Each row is a point on a tangle of strands that fork and nearly touch. The rows are in no order.
Points whose rows are less than 73.7 apart are linked; no others are. Some points are linked to none.
rek: [-12 -24  -8   6  17 -15  -3  10  -7  61  15 -61 -26 -10   5 -39 -31  24
  27   9]
fiz: [-27  12 -37  32 -30  14  23   8  26  14  21   4  -2 -51  25  51   3   6
  22  15]
Bom: [-18 -11 -24  62 -13  40  13  -6 -36  32  27  -2 -15 -11  40   1  15 -24
  -6  11]
fava: [-14   5  -7  42 -31   2 -15  30 -27 -35 -10  35  24  22 -27  -1  30 -35
 -49 -37]
zuv: [-25  29  -5  24 -10  27  -5   7  23  23  -5 -38 -22   3   9 -36  -7  -6
  -5   8]
buraf: [ 11   1  26 -11  15  -9  12 -57 -19  40   4  -4 -19 -26  35  -1   0  16
  44  51]
kesen: [ -7 -10 -47  70 -30  -3 -42  27 -58   3  -9  36  38 -15 -41  10  -5 -28
 -37 -50]
Luv: [ 13  25  16  31  -4   3 -28  19   4 -10 -21   8   1  39 -23 -33  39 -27
 -42 -16]
dabud: [ 46 -28  39 -33  13 -69  -7 -28 -48  42   2  11 -13 -16 -33 -12 -13  57
  18   1]
vugop: [ 13   7  10  13   6  12  12 -32  10  40  -8 -28 -14 -29  31 -10  11  16
  17  50]
naf: [-21 -29   0  12 -20  36   7  27 -18 -37 -11  18  18  -8  -4  41 -16 -29
  -5 -11]
kuvu: [  5 -35  13  -6  28 -22  -2  -6 -35  57  13 -30 -17   2  13 -50 -34  29
  45   7]
zagok: [-27   0 -41  72 -32   8 -23   1 -41  22   1  38  19 -29 -23  11   0 -23
 -44 -17]
rafe: [ -2  34   0   8 -17  15 -18  -8  14 -26 -12  13   4   1 -15  -6  22  10
 -42   4]
rerum: [ 26  27   9 -31  16   8  -3   0  44 -32 -16 -16   1  27 -24 -16  16  16
 -18  -1]
ger: [ 16   5  12  35 -13  27   4 -21   1   9  -1   4  -2  -6  25  10   6  -7
 -17   0]
tufos: [-12  -8  -6   3 -11   5  29 -13   4  21  17  -3   3 -30  32  -1 -19   9
  47   8]
baz: [-26  -5 -46  58 -47  16 -25  13 -45  -4   0  30   9 -51 -20  55  -2 -34
 -31 -20]
donin: [-12   0  15  -4  17  -4  -8 -33 -32  76   6 -53 -26  23  37 -50  -6 -15
  43  40]
Fibeg: [-27   6  28  15  -7   1   8   2 -13 -10 -20  27  25  21  -4  -9  34 -36
 -25   2]
dini: [-19 -15 -14  13  -8  32  14  32  -7 -54 -11  -1  13  21 -13   2 -10 -37
  -4 -11]
gune: [-26  -3  15  62   4  34 -23 -17 -21  32   0 -11 -12  37  45 -29  19 -49
  -1 -16]
koluz: [ -2  11  16  -3   4  -4  -1  26  28 -27 -25   2  13  54 -29 -21  42 -23
 -23  -4]
bub: [  1 -45   4 -16  15   3  17  15  -4 -19 -10 -14  17  13   0 -16 -27   6
  31 -16]
Sofe: [-33  -9   0  20 -22  18  31 -18 -32  -3  14  25  -2 -12  41  30   3 -19
  12  13]
didu: [ 15  19  33  -2 -21   9   1 -19  14 -34 -27  18 -11   3  -7  13  30   8
 -17   7]
kavi: [ 23  -8  30  30   5  10  13 -34 -26 -14  -2  16   4  34  33   2  35 -18
  11  11]
vud: [ 29  -7  47  12  14  -5  17   0  12 -30 -25   2   0  47 -14  -3  66   0
   8  -7]
kalok: [  2  26  10 -17  11 -15 -19  28  32 -45  -2  30  16  37 -45   6  50 -31
 -33 -20]
Ges: [-25  -9 -16  -1 -27  10   7  17  31   2  16  -5  -6 -50  25  30 -23  11
  41   0]
lezom: [ 10  48 -39  -6  -2   4 -47  19  -2 -36   6  29  25  17 -28  -7  26 -30
 -68 -39]
zusa: [  8   5  39  12  22  -9  13 -14  -1  12 -21  -9   2  38   2 -20  22 -33
  -8  20]
Rep: [-12  44 -41 -33   4  21 -18  10  26 -13  21  -6  -9 -19 -11  -2  -3  -4
 -38   0]
zeg: [ -5   4  -9 -37  19  -4  -5  20  30 -27   1   5  12  10  -8   8 -24  -7
 -13 -10]
buga: [ 18   3  21 -38  27 -29  20  17  48 -42 -21   8   3  47 -39  10  47   5
   2  -9]
Bozep: [-10 -15  -5  36  -3  15  -8  36 -18 -31 -19  11  24  30 -23  11   6 -49
 -27 -23]
rovob: [  0  11   2  -1   7  20 -13   9  30  -6 -16 -34  -8  28 -18 -36  -1  -4
 -11  -5]
zem: [ 28  -2  27 -36  32 -14  -3 -20   0   6 -19 -26  -5  17 -34 -37  -2  32
  16  15]
Maf: [ 43 -20  17 -25  24 -29  11 -29 -20  59   1 -36 -22 -24  -2 -28 -18  55
  34  32]
Zerad: [  4  27  -9 -21 -22   8 -45  21  29 -53   5  23  13   0  -4  52  -2  -9
 -26 -33]
tova: [-38   3 -16  -2 -22  12 -16  22   0 -56  -7  31  14 -16 -20  72 -14 -45
 -27 -29]
zezo: [-36 -24  -2   9   5  16  18  10  -3   4   3   5  20   8  13   6 -20 -28
  19   9]
nam: [-14  46 -39  22 -19  20 -36  15  12  -9  23  21  10 -26 -22  -4   4 -18
 -66  -7]
dok: [ -3 -27 -15 -37  -8 -20   2  17  11   7  12  -3 -15 -33   8  45 -51  30
  27 -15]
Peg: [-20   7  18  -3  10   3  15 -12   6  -8 -12  -1  17  22   5  -7  -2 -15
  -6   4]
tif: [ 47 -31  12 -26  20 -35  22 -30 -46  44  24   1 -32 -19  20  -9 -15  47
  46  22]
semu: [ -6   7 -29  -9  10 -16  10  11  30  52   6 -46 -19 -30  -9 -38 -18  24
  12  20]
malo: [ 27 -34  40 -48  33 -53  21 -18 -34   2 -17   1  -4  32 -16 -13   6  35
  32   1]
musak: [-27  15 -31  57 -34  37 -12  16   6  12  -3  -2   3 -28  -3   8   4 -16
 -34  -8]
vimef: [-19 -19 -11  27   8  35  23 -14 -26  32  31 -10  -7  -1  53  -3 -10 -29
  24  17]
Buliz: [-25   7 -19  -4 -32  11  -9  -2  37 -20   6   6  -5 -42   4  59 -18   5
   6 -17]
vura: [  4 -11 -26 -59   3   1  -9  23  27 -29  16  -2   4 -22  -9  43 -52  26
   9 -18]
sebu: [ 11 -16  22 -60   8 -28   6  15  30 -56 -13  17   3  39 -21  41  20   0
   7 -15]
Kib: [ 15  21  29 -18 -15  -3   4 -45  22  -9 -12  -2 -15 -15  11  27  15  30
  -1  27]
zim: [ -2 -32  25  -5  31  -5  14 -13 -37   8   7 -11  -1  36  42 -28  -2 -12
  50  -2]
gor: [ -1  22  12  27 -34  -2 -26   8  -3 -34  -7  49  13   4 -23   3  24 -14
 -38 -16]
podu: [  2 -10  -2  62 -13  39  -8  12 -38  -7  -3  16  26  17   3  12   6 -49
 -24 -14]
feket: [ 39 -21  35 -30  26 -36   5 -50 -52  35 -14  -9 -13  -7 -25 -26 -10  60
  33  23]
fusan: [ 36 -25  15 -21  25 -31   4  -1 -15  32   1 -20 -16 -33  -7 -13 -35  67
  19   3]
sunal: [ 33  36  -9 -53  31  -7 -16  -5  35  -7 -11 -25 -10   9 -27 -36  -8  31
 -18  11]
revep: [ -4 -25  13   8   0   9  25 -25 -26 -11   6  22   9  12  62  13  14 -18
  10  18]
nobo: [-30   6 -35  28 -18  27 -10  16  27 -12  14   0  10 -35  -7  31 -13 -16
 -11  -7]
vasod: [-10  35 -20  39 -31  13 -21   1   0  24  -1  -7   6 -15 -18 -17  23 -17
 -56  -3]
Gopus: [  9 -19  45 -36  27 -42  31 -16 -11  -7 -11  15   4  26  19  -8   4   2
  43   7]
Redi: [  5 -16  12 -13   6   5  12  24  22 -50 -23  17  14  36 -10  27  18 -16
  11 -16]
ribip: [ 16  -2  31   2  21   0   5 -36  -5  35 -12 -25  -8  34  16 -35   8  -6
  27  26]
kifur: [-15  -4 -26  89 -21  30  -4   1 -47  13  11  22  10 -13  27  18  10 -36
 -14  -5]
Dumu: [ -5 -14  34 -41   2 -24  18  -8   1 -15 -14   9   2   6   2  16 -12  23
  20  -7]
Sote: [-43  -7 -15  39 -13  22  14 -11 -10   8   4  12  21 -16  20  25  -5 -39
  -6   7]
bukab: [ -2 -14  12  58   8  23  -4  -9 -12   5 -10  -2  14  42  18  -4  15 -44
 -14 -14]
miven: [  9  20 -19  22 -19  12  12  -7  31   6  12   2 -13 -48  13  30   0   9
 -11  27]
lotir: [ 26 -25  35   1  23  -3  31 -10  -5 -16 -13  18   1  46  17   1  49 -22
  28   2]
mar: [ -3  22  -1 -19 -14  -4 -19  36  18 -73  -1  47  15  18 -33  26  39 -21
 -25 -42]
Dil: [ 15  -2  -9 -60  23 -25 -18  29  19   0   0  -4  11   7 -35 -38 -25  48
  12 -17]
Laluz: [  8   1  -8  30  -4  11  27 -30  -6  49  27 -24 -24 -18  57 -10  20   2
  32  42]
dabut: [ -1  32 -48  24 -38   0 -34  21  -8 -15  10  34   4 -26 -18  37  -7 -22
 -66 -21]
Nulo: [ 11  33 -40  28 -21  -1 -49  23 -13 -35   8  42  24  -4 -39  22  12 -16
 -76 -44]
sesa: [-24  15 -26  68 -19  29   0   5 -11  43   5 -21 -20 -20  11  -9  26 -23
 -18   8]
nupe: [ 15  22  20 -54   1 -21  -8 -31  21  -8  -8  -3 -13 -17 -18   1  -3  41
  15  17]
fuz: [-36  -3 -23  39 -29  17  -8  12 -30 -30  -4  31  22 -17 -11  48  -9 -28
 -31 -22]
nilo: [ 17  56 -17 -21  11   8 -30   9  32 -35   4   2  13  25 -30 -25  10 -18
 -59 -18]
keve: [ -6 -20  -2 -29  19  -6  -7  20  16  14   0 -26   9  11 -11 -37 -37  25
  16 -14]
Fop: [ 17  -3   2 -26 -10 -33  18 -11  18  22   2 -14 -38 -47  -1   9 -17  58
  23  30]
zefe: [-16   3 -40 -39  -1 -15   5  21  37   5  23 -27   0 -26 -21  -8 -38  33
   3   3]
batu: [  5  29 -27 -51  -5   5   3  10  35 -14  11 -11 -10 -26  -5   2 -24  33
 -21   7]
Lop: [ -6  34   9  50 -17  18 -27   0  -2  22 -24 -14 -11  19  -7 -32  24 -25
 -29  -8]
vap: [ 30 -17  19 -20  43  11   3 -38 -40   5  16   4 -14  33  63 -29  28  -6
  53   8]
bakeg: [  9 -13  26 -22  -1  -8  16 -25  -8   9  -1   1 -10 -11  33  -5  -5  20
  26  18]
bebun: [ -9 -41  22  -4  18 -13  15   0 -28  25  12  -9  10  13  12 -28 -35   5
  44 -11]
bikul: [  5   3 -17   0  -1 -25  25  -6  26  54  25 -29 -25 -45  14  -2  -6  31
  33  35]
zun: [ 35 -29  28 -40  30 -45   6   0  -8   2  -9   1  -1   2 -21 -14 -29  57
  25 -11]
Mugi: [-10 -16  22 -52   1 -23   5  19  11 -47 -10  14   2  12  -8  51 -20  17
  25 -22]
duz: [ 29 -22  -8 -41  11 -27  -1  11  11  16  20 -14 -12 -36  -9  14 -51  54
  14 -14]
kun: [  2 -13  11  14  18  27  14 -23 -15  33   4 -25 -16  26  54 -25  -1 -18
  11  24]
Feno: [ 30  -4  12 -79  20 -46   3  12  22 -28  -2   5  16  21 -42 -15  -4  29
  11 -15]
gosos: [-24  -9 -20  -5 -23   0  27  12  11  -5   0  -4  -9 -14   4  13 -30  16
 -10  17]
Mot: [ 10   1  26 -56  29 -42  17  -1  32 -20 -25   1  -1  34 -27 -16  11  16
   6   5]
zam: [ -1   2  -3  14  19  -4  12 -36 -32  74  37 -41 -27 -11  47 -35   3  -6
  48  44]
Mude: [-24  -5 -30 -33   4  16  -9  37  33  -8  21  -5  16 -35  -7   7 -43   9
  22 -10]
zofeb: [ -3  28 -23  12 -12  16   4   1  38  12   8 -24 -10 -26   1 -14  -4  15
  -8  24]

Follow the links from the first point to the second, and from the first to the third. Name the last point that the two ways share.
Mugi / tova / lezom => musak
lezom / baz / zefe => musak
miven / Feno / Kib => Ges
vud / gune / didu => podu
buga / tif / fava => Dumu
vugop / zefe / bikul => Dumu
